A landscape with many valleys, sampled at points; each row gives a point and its height.
From any point a ball rolls to the lowest of the 2 points nearest to it. It stops when none of these is lower. Distance is the straight distance between rows; heights are no part of it.
Sezo: [  3.4 -15.5   0.9 -21.1  48.8 -21.1  -2.2  -6.2  -9.0  10.9 -10.1  -7.0
 -28.6 -23.2  -1.9 -21.2 -19.4   0.9  -8.3 -11.5  32.0 -16.9 -16.7]  (h 521)
dizad: [ -6.2  -5.0   4.1   9.9  23.6 -19.3 -12.2   0.8 -25.0  -5.9   6.3  12.5
 -12.6  -8.3  23.0  25.9  12.1 -19.1  18.0   1.6  35.4   1.2 -34.7]  (h 537)
maf: [  5.2  10.2  48.0  27.6  44.6 -19.9 -11.4 -21.0 -22.3 -10.6  -8.5  17.9
 -30.2  20.8  16.6  -3.8 -19.6   3.9  10.5  -0.5   4.5  -0.5 -13.3]  (h 406)
bamik: [  9.7  12.8  -6.9  29.8 -74.6  15.1  12.3  45.1   2.4  32.9 -20.4   6.1
  21.0 -13.4 -26.8  28.6  18.2 -10.2 -33.9  -3.0 -21.1  19.6  25.7]  (h 571)
vad: [ 15.5 -20.5  11.8 -17.8  35.6 -29.8  -2.1 -15.5  12.3 -19.0 -18.2  18.0
  -8.0   4.4 -11.5 -28.8  -9.2  34.1   4.4 -25.9  -0.4   9.4  21.8]  (h 435)
zum: [  3.6  19.1  -9.8   0.4  53.1 -23.9  14.6  -1.3   6.0  16.0 -11.1  17.5
 -53.5  -0.8 -13.4 -24.0 -28.9  -2.5 -10.4 -25.0  41.5 -16.7  10.9]  (h 209)
nav: [-15.0   9.1  31.4  16.1  10.4 -16.1 -26.9 -19.8  -5.5 -27.9   7.2  -2.9
  -0.8   6.5  -5.3   7.3  -4.0 -16.5  32.6 -10.1 -12.8  21.3   7.5]  (h 465)
Fubu: [ 26.4  -5.5 -16.6  -0.7  -7.8  14.8  -3.7  24.3 -13.1   3.5  19.3  -8.9
  12.2   3.1   8.6  17.5  11.9 -17.5  -2.8  22.3  -3.8 -14.2 -29.5]  (h 416)
Sofav: [-13.4  18.2  16.8   7.9  -7.0  -0.4   4.5   9.0  16.4  13.4  -8.0  -5.2
  13.8  -6.4 -24.6   0.6  42.9   2.2   9.6 -19.6 -48.3   4.3  -0.8]  (h 306)
vota: [  7.9 -26.8  -4.2 -31.9  18.1 -17.4   0.8 -21.3  -4.2  18.3 -20.8 -11.4
 -14.9 -18.0 -17.4 -31.5 -19.3  10.4 -13.1 -19.3   3.7 -25.0  -0.1]  (h 480)
tapu: [ -1.8 -29.6 -25.6  -4.9 -32.6  26.5   7.1  14.3   8.6  -2.5  15.5  21.0
  11.9 -12.4 -15.1  22.6  -7.0 -31.4   7.5  18.9   5.7  -3.0   3.9]  (h 629)
Lavo: [ 11.9  -0.1  12.2  11.9  27.9  21.1   4.7   2.6  17.5 -43.1   8.2  21.9
 -14.1   2.3  -8.7  19.8 -16.1 -18.1  29.2  29.7  14.8  10.4  -0.1]  (h 777)
poti: [  7.4 -15.2 -21.9   7.9 -54.5  29.3   3.6  38.1  -2.1  22.6 -10.8  -5.3
  28.4  -8.6 -46.9  34.6 -12.6  -1.6 -36.1   7.0  -5.1  27.3  27.7]  (h 580)
migo: [ 22.7 -13.8  11.3  -8.0  -1.1   1.4   6.7   0.6  28.9 -18.7   4.0  10.1
  19.3  16.9  -6.3  -8.4  -4.0   4.9   6.8 -12.0 -20.1 -20.9  -3.4]  (h 766)
revo: [ -0.7  -8.2 -18.4 -10.3   7.2   3.6   3.7   5.5  14.8   6.9  14.5   4.5
  -8.9   3.4   5.8 -22.2   1.4   5.4 -11.3  12.0  32.6 -16.1 -28.6]  (h 715)
muzi: [-20.5  -7.1  25.6   6.3  25.6 -32.8 -18.7 -11.9 -18.0 -13.3  -8.5 -10.0
 -13.0  -2.4   9.6   0.4  -9.9 -16.2  30.3   4.3  -3.7   2.9 -12.1]  (h 414)
rup: [ 21.8 -11.0  -8.2  -2.1  15.9 -10.1  11.8 -12.5   7.8  -5.3  -6.9 -13.3
 -16.5   8.0   9.3 -28.0 -19.8  14.4   2.2 -10.6  -6.5 -12.5   7.2]  (h 400)
Vosa: [  2.4  -6.3  -0.2  12.6 -19.3  -0.5  -9.5  19.5  15.4 -20.0  -1.3  -2.1
  17.1  10.8 -31.2  28.8  -9.0 -21.3  29.8  22.5 -35.2  -0.6   7.9]  (h 327)
Vive: [ -4.6  -9.1  12.9   9.3  23.7 -34.5 -11.0  -0.1   2.9 -24.4  -0.3  -0.1
 -15.6  -1.6   5.5   4.8 -17.4 -10.9  36.9  25.2  17.8 -16.2 -23.4]  (h 351)
Rumu: [ 13.0  -4.1 -12.7 -16.9 -17.1  43.2  12.5  38.4  -3.3  -2.3   4.0  -4.8
  -0.5  -4.0   8.6  -7.3   7.6  -7.8 -15.1  53.0  15.7 -21.9  -7.6]  (h 591)
lakov: [ 19.5   6.2  38.3  21.3  32.0 -28.6 -13.6 -10.1 -11.8  -7.5  -1.8  15.2
  -4.0  27.3   4.3  -9.6 -18.7  14.3  27.2  15.4  -3.1  19.9  -4.9]  (h 378)
Pupo: [ 20.7 -17.1 -28.8 -12.1 -11.5  27.9  34.3   8.5  27.0  -6.4  -7.6   4.2
   2.8  10.4  14.0 -23.6  -7.8  29.9 -19.0  13.3  -6.7 -27.5  13.6]  (h 405)
mam: [ -3.8   8.5  -2.4 -20.4  -5.3   3.8  31.7   8.6  13.1   8.2  -2.3 -11.5
 -30.5  -7.3  14.4 -43.8   7.6   0.3 -23.2   8.0  37.4 -19.3  12.9]  (h 336)
rugag: [-33.8   2.8   5.0  -5.6  -4.0  -6.2  -2.3  -6.1 -33.7 -12.7  20.5 -18.3
 -11.7 -19.3  25.7  24.1  21.6 -37.4  10.4 -13.5  10.1  -3.4   1.6]  (h 666)
Fima: [-18.4  16.0  28.2  -8.8  11.3 -21.4   0.7 -14.0 -16.9  25.8 -18.4 -23.1
  22.5  -8.5   5.2  -1.0   0.1 -17.5  16.4 -19.2 -48.6 -25.0   1.1]  (h 155)
kod: [  5.5   9.3  33.2 -23.5  45.5 -51.2 -15.0 -39.3 -33.7  -1.5 -16.8  26.1
 -12.5   9.2 -24.1 -33.8 -42.1  18.6  -1.4   6.7   3.5  12.1  33.1]  (h 377)
labid: [  8.9  13.5  34.0  -2.8  -5.3 -25.8 -10.8  14.3  -8.1 -16.2   9.9 -11.2
  20.2   8.6 -12.5  18.3   6.0 -20.0  46.0  18.7 -20.5   7.5  10.7]  (h 202)
zimoz: [ -0.7   3.1  -3.8   5.1  37.3  -6.8  10.1  22.2 -11.8  -2.4  -2.9   0.7
 -21.5  -3.3  15.8  15.7  15.3 -13.5  -2.3  12.5  68.2 -29.0 -28.6]  (h 556)
toz: [  2.8   3.1 -18.0  -9.2 -45.1  63.6  10.3  16.1   1.6 -10.1   4.4   7.7
  14.6  -4.9   1.1  17.7  -3.9  17.3 -14.2  46.2   8.9  24.3  23.0]  (h 590)
simut: [  6.3   3.0 -18.2   1.5 -25.2  50.3   3.6  18.5  -1.1 -12.2  13.3 -12.0
  -2.4   4.9   5.8  12.5 -11.1   4.4  -8.7  51.3  29.5   4.2  -5.8]  (h 583)
rez: [ -1.6  12.4  -7.8  19.7  -9.2   8.5 -17.1   4.5 -18.2  -2.6  23.3 -33.5
  12.8   8.8   2.4   7.6  19.8  -1.0 -10.9  -3.9 -20.6   6.2 -13.8]  (h 481)
natu: [  4.8  -7.3  -6.7 -40.5  21.5 -21.7  -0.6 -41.2 -23.1  21.0 -13.0  -8.2
   4.3 -12.6 -15.0 -19.1 -38.1  -2.6  -8.8 -22.6 -21.0 -11.0  19.2]  (h 433)
Tem: [ 25.2   2.7  18.1 -11.3  19.7 -26.1   5.3  -7.5  12.5  -3.7  -8.4   6.8
  28.8  20.1 -33.9 -13.9  -6.9  16.5  -3.5 -26.9 -44.7 -12.7  24.2]  (h 773)
fas: [  0.9  -6.6 -12.8 -14.1 -23.4   4.2  24.4   2.2  10.8  -4.1  10.9 -24.0
 -22.8   2.8  19.8 -31.3   8.6   2.8  -9.9   5.1   1.2 -20.1  10.4]  (h 364)
divav: [ 14.7  -6.6   9.1 -34.0  12.6   0.3  13.3  -1.1  -2.7  12.3  -9.6 -20.3
 -25.7  -8.2   6.8 -42.5   1.2   9.1 -26.9 -13.3  41.4  -4.8  13.3]  (h 307)
rige: [  3.4  12.8 -19.9  13.8   9.6  15.9   4.4  19.7 -12.2 -15.7  17.8  -3.7
 -25.7  -2.0  22.4  28.3   1.6  -9.5  -8.5  25.1  60.2  -7.5 -25.5]  (h 569)
zap: [-22.7   0.9  -6.7  -9.5 -39.7  -5.4  -7.7   8.5 -31.0  25.0   4.3 -23.5
   8.4 -16.3  14.1   5.8  35.3 -12.7  -7.1   7.5 -10.9   2.7  -3.3]  (h 712)
nodug: [ 14.6   3.3 -29.5  13.7   0.4  18.3  17.0   3.5  21.4 -13.3  17.3  29.1
  -7.8  10.1  17.9  -2.9  -3.4  14.4   1.7  17.6  17.0  17.3 -10.0]  (h 728)
beke: [ 29.9 -30.4 -10.9 -17.2  -5.4  12.2   9.8  12.3   5.4  14.7 -12.1  -0.3
   4.4   8.6 -11.8 -31.2  -5.0   6.1 -23.2  -7.6 -16.7 -40.8  -0.3]  (h 754)
Poner: [ -8.9  19.6 -15.3   5.6 -31.1 -13.1 -24.4  -6.1  -6.6  29.5  23.1   3.3
  23.8 -14.2 -18.2  26.4  13.8  -3.0   3.6 -23.8 -22.6  24.1 -16.0]  (h 614)
Masom: [ -9.4  22.1  22.7  15.4   3.0 -14.5   1.4  -9.9  12.1 -16.7   3.3  -7.6
   2.7  -1.0  -3.8  11.1  14.8   6.2  28.4 -21.8 -29.0  35.4  23.5]  (h 490)
Tuni: [-18.8  25.6  41.2  11.7  39.4 -18.4 -13.3 -42.6 -25.6 -12.7  -2.4  10.5
  -8.4  18.5  12.7 -10.1 -21.9  -6.3   8.2  -7.2 -11.5  15.4  -5.7]  (h 436)
seru: [ 13.9  -9.0 -30.3  -8.7  14.2  29.7  18.8  13.7  17.3  -7.2   8.0  20.1
   5.7   6.3   5.5 -21.8  -9.8   9.8  -3.7  26.3  18.5  -7.3 -18.5]  (h 723)
niz: [ -1.1 -18.8 -34.4   1.9 -23.2   6.3  -3.5   7.3  22.0   6.5  -5.3  10.8
   8.7   9.7  17.4  -2.8  10.8  45.8 -17.1  23.3   3.6  -4.7  -2.6]  (h 752)
mis: [ 12.8  32.2  52.8   9.1   0.9 -28.6  -2.4   3.1   0.2   4.3   6.9  -4.5
  23.9  18.0 -19.0  -3.4   9.5  -8.2  35.8  20.2 -34.5  -3.1  12.3]  (h 259)
vake: [  6.2  -4.4 -18.7  22.0 -35.3  26.2  16.1  17.5  21.9   4.1 -11.4  24.1
  46.1  -0.4 -35.9  51.7  -5.0  -8.1   7.1  10.1 -38.8   4.5  22.9]  (h 649)
Ped: [  3.5  -9.2   5.6  26.7  -4.8   6.3 -23.4  -8.2   6.2  -2.7  -3.0 -14.3
  -2.0  -1.9  12.4  -2.2   8.7  13.6   9.0 -11.2   0.9  29.0 -10.7]  (h 525)
Vemu: [-36.6  22.4  12.0   8.6 -17.3  12.8 -10.4  -1.6  -8.4   9.3   8.5  -5.9
  14.8  -2.5 -17.8  -0.3  31.4  -6.8   0.4 -29.6 -32.0  17.7  -0.1]  (h 262)
gubi: [  2.9  -3.6   8.8   0.7  24.6 -34.8 -16.3 -13.8  21.2 -10.7 -11.0  10.9
 -18.1   3.2  -1.7 -17.1 -30.7   6.3  18.2   8.1  17.7 -20.0  -9.0]  (h 296)
besor: [  0.8  14.1   5.9 -19.5  40.3 -20.8   0.2 -40.4 -21.2  11.2 -10.8  -4.3
  11.9   3.4  12.7 -25.0 -24.4   8.3  -2.6 -26.2 -30.1  -2.1   5.3]  (h 399)
nifo: [ 12.5  -4.8   0.0   3.4 -59.0  21.2  -1.6  18.1  -3.3  20.1   1.4 -22.4
   7.9  -6.5   2.7  17.5  18.0   2.7 -12.3   7.5   4.6  24.4   5.3]  (h 548)
zaf: [ -2.2  -1.9 -14.6  -8.6 -58.5  15.5   5.5   9.7  17.3   1.4 -11.6  -2.9
   1.4   9.5   8.3  -6.8  10.1  31.8 -24.6  24.1 -14.7 -16.6  11.7]  (h 758)
Rone: [-18.1  16.1 -12.9 -35.4  41.9 -17.6  10.9 -29.4 -19.5   4.4  -5.5   4.9
 -30.7 -17.6  -2.0 -16.3 -24.5 -14.8 -30.6 -28.3  36.2 -32.9   6.2]  (h 278)
muz: [-16.2   3.2  29.5 -21.9  14.7 -13.0   3.7 -26.4  19.5  11.6 -26.1  -1.8
  19.4  -0.6   3.8 -10.6  10.1  25.2   8.7 -46.7 -34.7   2.6  27.0]  (h 189)
soga: [-20.8  -6.2   7.6  17.0   3.5 -10.2  -8.6  -8.5 -29.5 -19.8  15.3 -13.7
 -29.7 -13.6   3.6  31.1  -3.9 -32.8  11.7  -6.0  27.4  18.3  11.0]  (h 643)
bav: [  1.0   8.5  14.3   8.0  48.5 -44.6   7.2  -6.6   6.7  -3.6 -10.9  23.4
 -46.7   9.5 -14.0 -14.7 -40.6   2.5   7.4   2.1  34.6 -23.7  -2.3]  (h 245)
kalif: [ -1.6  -1.5  -5.6  17.3   2.1   9.6 -28.0 -14.0  -2.0  -5.4  -2.3  -5.3
 -22.7   2.8  20.8 -14.8   1.2  32.4  -7.6   1.7  21.6  16.2 -24.5]  (h 509)
lidak: [ -9.8   3.6  13.3  20.8  35.6  -9.9  -3.9 -24.5  -6.6   0.6 -12.6  11.4
 -51.3   7.9  17.6 -23.0 -21.2  15.1 -21.9 -19.1  26.9  -3.2 -12.4]  (h 463)
tas: [  5.0   6.0   9.4   3.4  19.9 -19.2  -2.0 -21.5  -4.0  -8.4  -3.0  -8.8
   0.5   8.2  12.1 -21.0  -9.7   9.2  13.7 -17.8 -28.8   3.2   5.2]  (h 373)
vav: [ 13.4   6.0   3.8  -8.7  -4.4  13.3  -8.7  -1.3  -7.5  10.3   2.1 -16.5
   6.8   3.6  14.6 -32.2  22.6  25.2 -26.2  -3.1   2.3   4.6  -9.7]  (h 517)
nemi: [  3.6 -12.1   2.3 -22.3   3.8 -12.1 -12.1 -17.6  -8.4  36.1 -24.0 -23.6
   8.7 -18.7  12.5 -20.6  -5.2   0.6  -8.7 -22.3 -12.0 -21.9 -14.2]  (h 529)
tenum: [  1.6  29.5   3.6  18.1 -37.3  17.2   8.2  18.9  19.0  39.5 -15.3  -3.6
  15.3 -22.2 -29.4  16.4  55.0  26.7 -26.9 -15.7 -31.4   8.8  -3.7]  (h 586)
Doteg: [ -5.2   8.0   0.1   6.5   6.1  -2.8  -0.2  -4.2   7.9  -2.3  -3.7 -13.8
   9.2   9.6   3.2  -8.9  18.6  22.0  -1.0 -24.5 -42.0   2.0   7.7]  (h 344)
kiga: [ -6.4   8.8  25.0  12.4 -21.4 -26.5  -9.0  18.1   7.6  -3.3   7.6   3.4
  21.5   7.3 -46.1  29.0  -1.4 -26.6  42.0   8.0 -31.0   9.3  18.5]  (h 273)
mopef: [-12.8 -15.3  -4.9  21.5  -8.7   0.3 -12.2  -5.2   1.8 -24.1  16.4 -12.7
 -11.9  -8.2 -13.5  30.7  -8.5 -17.6  17.4  -3.1  15.0  35.2  20.9]  (h 619)
dufi: [ -0.8 -25.9  -9.4   5.2  -9.5   0.0 -10.6  11.0   1.2  -7.2  17.4   3.5
   4.5 -10.8 -16.9  36.7 -15.4 -28.8   2.5  11.1  30.4  40.4   1.6]  (h 597)
Rapuv: [  4.8  -2.0 -37.7  -4.7 -19.7  46.3  22.3  12.7  15.6  -9.9  -8.8  16.0
  12.6   9.6  13.7 -14.3  -5.3  31.8 -22.0  47.6  -6.2 -14.1  19.9]  (h 417)
dig: [  3.1  -0.2   3.0  18.5  -7.7   2.5 -14.0   6.2  16.2 -16.2   6.2 -11.0
   9.5   7.2 -13.9  14.7  21.9  13.8  16.2 -13.4 -12.4  37.4   8.5]  (h 506)
Nufo: [ -9.0  -2.8  10.7 -22.0  15.2   3.7   4.8 -36.4   7.7   5.4 -19.6  -0.4
  -2.3  -5.7  16.6 -31.8   2.4  29.1 -15.7 -40.7 -16.6   9.0  23.2]  (h 237)
dolu: [-19.3  13.1  -9.0  11.4  10.2   3.4  -3.4 -18.8  -3.1  13.1 -10.2   5.2
 -34.5  -1.9  32.0 -26.9  -4.6  19.5 -14.7  -9.3  29.7  11.6 -14.8]  (h 488)
muzar: [-38.8  -1.4   9.6 -22.4  13.6 -14.2  -2.7 -15.2 -19.1  -1.3   6.6   0.2
   3.8 -19.0  24.9   9.0   8.7 -28.1  11.4 -12.9  11.9 -25.7  -9.5]  (h 684)
safa: [ 19.2  -6.6  -7.7  -1.9 -32.2  16.7   1.0  15.1   5.8   8.0  -0.2 -15.6
  12.2   0.9  16.8 -12.6  22.5   7.4  -5.6  13.3  -5.0  17.1 -11.6]  (h 534)
ded: [ -4.2  29.7  36.2  -8.8  14.9 -21.9   8.1 -22.1  25.4  15.8 -17.4   6.3
  26.2   5.3 -16.3  -2.8  -0.8  28.9  24.3 -32.2 -53.1   0.2  18.1]  (h 134)
vuti: [ 16.0 -21.7 -22.3   8.0  -6.5  21.0  -6.9   9.9  11.1  -4.0   6.4  -6.1
  18.3   6.5  -5.9   5.6  -7.9  -0.6   1.9  26.0 -19.4 -25.3 -19.5]  (h 390)
luvod: [  9.9 -14.3 -23.8  -1.3 -47.0  51.8   9.0  22.9   2.0  11.4  -4.2   7.6
  37.3 -10.3 -12.1  31.5 -14.4  21.3 -27.0  24.3   5.2  33.2  33.9]  (h 588)
tati: [ 12.5   0.1 -28.3  23.5 -14.0   5.1  -1.8   0.8   2.7 -18.9  25.9  16.6
  -7.2  -2.4  20.1  20.3  -7.6  -7.3   4.2  14.9  18.5  33.9  -5.4]  (h 734)
mobir: [  7.7 -21.6  -3.8 -20.8 -20.1   6.6  -0.3  16.2 -12.0   9.6  -4.4 -12.7
  -0.6   9.0  -4.3 -32.3   9.3 -10.9 -37.1  12.6  -6.0 -39.1 -11.2]  (h 743)
popam: [  4.1  -5.2 -23.7  15.2  -3.7  -3.9  11.2   8.6  24.8 -19.0  18.1  25.3
  20.5  13.9  -4.2   9.5  20.0  14.8  11.6  -4.4 -32.4   5.0  15.8]  (h 765)
butup: [  5.4 -26.4  -6.1 -14.7  -1.2  23.0   6.3  26.2   9.9  -2.7  -6.3   6.8
   1.6 -10.1  -8.1  18.1   1.6 -32.5  20.8  18.4  12.9 -15.5 -20.1]  (h 613)
luv: [  2.2 -11.7  12.1 -20.0  46.6 -48.8  -8.6 -38.4 -11.2 -15.0 -21.5  29.0
 -15.6   3.2 -22.3 -26.0 -28.6  29.7  -6.0 -18.9  -2.8  15.2  27.8]  (h 408)
kerif: [ 12.4 -17.1 -12.2  15.7 -24.6   6.6   0.9  32.8   3.5  13.0  16.1  -6.7
  35.0  -1.9 -53.3  35.2 -19.1 -13.8 -28.6 -15.8  -9.1  28.6  18.1]  (h 592)
mukuf: [-14.6  -4.7  -2.7 -24.3 -37.0  -3.2  -3.6  19.1 -21.9  17.4   2.2 -16.1
  -2.4  -4.2  25.2 -15.4  24.1  -4.6 -21.2  16.5  -4.0 -25.2 -17.4]  (h 729)
kimiv: [-15.7 -20.0 -16.4   7.1 -35.4  -9.0 -23.1   0.1  -7.9  17.2  11.8 -12.2
  -6.3 -19.5   5.0  25.7   5.2 -12.2   4.0   4.4  14.5  -0.1 -17.9]  (h 680)
Numez: [  7.9  15.5 -22.3  12.0   5.7  45.4   9.4  31.5   2.0  -3.1   1.5 -14.1
 -21.4 -10.3  17.0  11.2 -14.9  -4.0  -3.5  42.2  52.4   0.8 -10.6]  (h 576)
Feki: [-41.7  18.7  20.9  -5.5  -6.2   9.1  -3.6 -23.7 -23.3  -1.1  12.2 -14.9
   7.3  -8.6   9.4   7.7  22.4 -29.8   2.7 -22.8 -16.0  14.3   3.7]  (h 312)
gerog: [ -1.7 -16.3 -12.5 -15.4  -0.6  37.6   8.7  32.5  -1.7   0.3   4.2  -6.5
   2.1  -9.9   4.9  19.4  15.5 -26.6  -2.4  38.5  39.5 -21.5 -20.9]  (h 600)
lup: [-29.6  17.8   7.6  -9.5   8.5  12.6   0.4 -19.4 -31.7   2.7  10.0 -16.4
  -8.8  -8.7  41.7 -16.5  21.3 -11.7 -15.9  -6.6  24.1   4.2 -18.3]  (h 487)
loku: [ 20.0  15.3  -5.5  25.6 -55.5  33.0  13.0  28.1  20.7  19.3 -16.2  15.9
  29.5   0.3 -22.5  29.9  23.4  -0.1 -19.9 -11.2 -30.3   3.9   6.1]  (h 575)
reko: [-15.6   4.5  13.4 -42.1  55.9 -37.4  11.1 -31.4 -20.9   8.5 -10.8   5.7
 -19.4 -10.8  -5.5  -7.8 -30.6 -23.3   4.3 -14.8  31.6 -37.3   7.9]  (h 322)
mogok: [  2.9 -20.7 -14.4  25.4 -11.8  15.2  -9.6  10.3  32.5 -13.3  -5.2  -2.1
  17.9   4.3 -17.2  20.0  -6.5   8.0  19.8  13.2 -21.8  -5.9  -0.9]  (h 361)
Lil: [ -4.0 -21.4 -27.7   6.0 -31.5  28.3   9.4   8.0  17.0  -5.7   8.1  26.4
  24.3  -4.0 -28.1  38.1 -23.4  -6.6  13.0   1.3 -14.9  18.1  25.7]  (h 642)
Nug: [ 22.1  14.0   5.6  11.7 -45.2  24.4   7.5  35.4  21.2  13.6 -18.5  -7.0
  26.0   3.6 -11.8   9.4  45.3  25.0 -24.3  -1.1 -32.8  11.5  10.1]  (h 581)
motef: [ 13.5 -10.3 -22.0   8.5  11.7  14.4  27.0   0.9  16.3 -24.0   1.9 -15.5
 -13.3  10.3  15.4 -11.3  -3.2   8.5  -3.7   9.4  -8.5 -14.1  12.0]  (h 389)
Lum: [-26.2   9.3   2.2   7.2  35.6 -10.4 -14.8 -20.9 -37.2   4.7  -9.9   4.3
 -18.7 -16.7  34.2  13.1  -0.9  -8.7  -1.6  -6.2  32.5  -3.3 -37.5]  (h 501)
Vop: [-16.0 -15.2 -18.7  -1.8 -26.5 -16.1 -21.6   4.5 -14.9  15.6  27.1   1.6
  16.0 -11.5 -19.6  29.2   5.4 -23.5   6.1 -12.2  -1.9  14.5  -7.5]  (h 645)
mav: [ -6.7  21.9   7.5   3.8 -24.1  16.6 -24.3   9.7 -11.5   2.5   9.4 -25.4
   5.8  12.6   6.8  -9.0  35.4  32.7 -26.0  -1.8 -10.5  11.2  -2.2]  (h 502)
vul: [ -5.2  10.8  -1.5   4.9 -34.0   8.7   2.0 -16.0  15.3  -7.6  17.9   3.6
  -2.3  13.5  16.7  -1.8   0.4  -2.7   4.0  -7.2  -9.1  -1.0  -3.0]  (h 753)
geb: [  3.6  -8.5   8.4  13.8   8.4 -13.0 -22.1   5.1  -7.5  -8.8  13.1  12.8
  -4.3  -6.7  -0.8  26.1  -3.3 -27.5  24.7   8.5  26.9  30.1 -20.0]  (h 568)
deso: [  0.9   3.4 -12.4  18.7 -11.4  -3.7  -2.5 -17.5   9.6 -15.2  20.2   3.0
 -17.9   7.8  18.3  14.0 -15.7  -9.8  17.2  -3.6  21.2   3.1  -8.2]  (h 742)
tebud: [-16.8  -3.2  -1.5 -11.4 -26.3   2.1  -2.8 -10.2  -3.4  33.7 -10.9 -14.2
  13.2 -11.0  10.0 -18.5  15.5   6.0  -7.9 -18.8 -32.3 -12.3 -11.9]  (h 563)
Sizud: [-28.1  19.0  13.2  -5.4  36.3   1.6  -5.6 -31.6 -27.1  -6.9   5.2   0.8
  -6.7   1.9  34.2 -15.8  -6.6 -11.8  -0.9 -13.9   0.2   3.4  -8.8]  (h 464)
Tov: [ -5.5  28.1  -6.8  19.6 -44.7  -1.7   0.6   9.5   5.7  33.8   6.7   0.6
  22.9 -19.4 -32.0  27.3  28.8   7.9 -14.6 -20.7 -29.9  21.5   1.3]  (h 595)
dol: [ -0.6 -12.1 -10.9  10.3 -58.2  22.9   1.3  37.3  -5.7  17.7  -3.2   3.8
  15.7  -8.0 -16.5  23.0  19.2 -30.9 -12.2   0.0 -12.2  15.4  11.5]  (h 562)
med: [  5.3 -23.0 -10.7  -4.4 -33.5  46.9  18.9  11.6  24.0  -6.3  -4.2  24.9
  20.0   9.7 -11.0   9.9  -2.5 -12.6  -1.2  25.2 -18.7  -9.1   1.8]  (h 641)
Kabud: [-10.8  19.6 -17.3 -17.4  35.7  -9.4   6.9  -4.2  -1.4  19.6  -5.3   2.5
 -38.7   0.1  -6.3 -29.5 -12.1  -7.8 -27.7 -26.2  53.2 -33.1   3.4]  (h 241)
zopof: [  6.7   0.2  -5.5   4.5  59.6 -20.4   5.7  19.9  -7.3  13.1 -16.6  -6.1
 -36.2 -10.3   5.2  -5.4  -4.0  -1.2 -10.1  -8.2  57.4 -21.3 -20.4]  (h 542)
kek: [-20.1   1.5  -1.3 -18.0   7.3  -8.6   7.2   0.9  -4.0   8.3  12.4  -0.8
 -17.0 -15.6  20.3 -13.5  16.1 -18.2   1.4  -1.6  26.6 -28.7 -21.8]  (h 701)
vadis: [ 10.1   0.7  -4.5   4.7  -6.2  -2.3  10.7 -14.4  27.8 -26.3  11.3  18.3
   0.5  25.9  12.5 -11.2  11.0  14.7   8.0 -18.3  -8.0  -5.3   2.8]  (h 759)
debig: [-11.1   6.6  22.8  -2.2  55.7 -29.1  -4.8 -15.5 -19.3  -0.2 -20.9  -2.3
 -28.3 -17.0  19.3  -4.5 -13.8  -9.5  11.9  -8.7  33.7 -10.4 -23.4]  (h 536)
suv: [ 11.6   3.8 -45.1  12.5 -41.4  12.4  -1.5   8.1   3.1  -2.0  20.2   6.7
   8.9   4.2   4.5  22.0  -3.5  23.0 -10.1  21.1  21.4  30.2   1.6]  (h 741)
zela: [ 12.9  -5.4   7.5  12.5  15.6   2.9   1.3  -1.8  24.0 -39.6   4.4  13.2
   1.6  17.9   0.8   6.6 -11.2   4.5  33.1  16.2  -5.5  21.4  10.9]  (h 774)
zuzim: [ -0.8  -2.5   4.7  10.1  -6.2  -3.9 -20.5   1.8 -20.7 -11.3  23.8 -15.9
   9.8   5.0   4.2  22.7  18.5 -27.0   6.5  -0.5  -6.9  -9.9 -26.7]  (h 451)
Kiz: [-11.1   2.8  15.5  35.2  33.7  -4.7  -6.6  -7.6  -8.7 -19.4  -5.7  11.9
 -47.6   2.5  16.6  -0.7  -4.4  -6.9   1.7  -1.2  19.5   5.0 -18.5]  (h 437)
Gem: [ -6.8   0.1  11.1 -24.5  23.1   9.5  12.2 -20.9  -0.5   4.5  -7.6 -18.9
 -12.9  -1.9  20.7 -43.3  -1.2   0.7 -12.8 -23.5   9.8   4.5  18.1]  (h 274)
gaboz: [ 31.6 -15.5   3.5 -23.4  13.5  -5.4   7.8   4.7   3.5  -4.0   1.3   2.2
  21.1  11.3 -29.8 -29.2  -5.2  -5.9  -6.1 -23.3 -32.9 -32.6   4.0]  (h 764)
zel: [ -0.5   7.3  37.3 -24.3  46.6 -44.3   8.2 -17.9 -26.8 -13.9  -2.9  -3.3
  -3.9   4.2   3.8  -9.9 -23.9 -21.0  18.5   1.6  26.0 -35.4   1.1]  (h 281)
lenu: [  3.4  28.7  27.1  -5.5  16.1 -16.1   0.1  -6.7   5.0  36.3  -7.3 -10.1
  27.0   1.0  -8.0  -6.5   7.1   4.9  30.0 -17.3 -47.2  -6.9  -2.8]  (h 51)
bik: [  3.7 -12.7 -11.4   5.9  17.3  14.3  10.7  16.4  31.6 -39.8   4.8  29.5
  26.1  18.1  -8.6  16.0   8.3  10.0  21.9  16.9 -28.4  25.7  17.7]  (h 768)
zifib: [  6.6  -6.3 -34.9   4.7 -39.7  19.6   7.3  11.5  32.3   0.7   5.1  17.9
  27.1  11.7   6.8  14.1  11.3  25.8  -4.8  18.5  -5.5  12.8   1.7]  (h 747)
bule: [ 26.6   2.7  38.0  -7.8  41.5 -50.2  -9.9 -11.9 -24.6  -4.9 -10.7  12.5
  -5.0  19.1 -10.9 -24.9 -26.1  15.9  12.3  11.7  -6.7   9.5  21.0]  (h 347)

For each start below, name the point where the ball stops.
kimiv -> labid
Ped -> zum
fas -> lenu
dol -> labid

Call two points neighbours if one is among the 2 nearest of the other. Go from one point of each pair to the other, from neighbour to neighbour, staying as low as possible. Name the highest point that can't be avoided.
poti, zum -> toz
Lum, bule -> debig
lenu, zel -> Ped
zel, zum -> reko
Vemu, bule -> vad
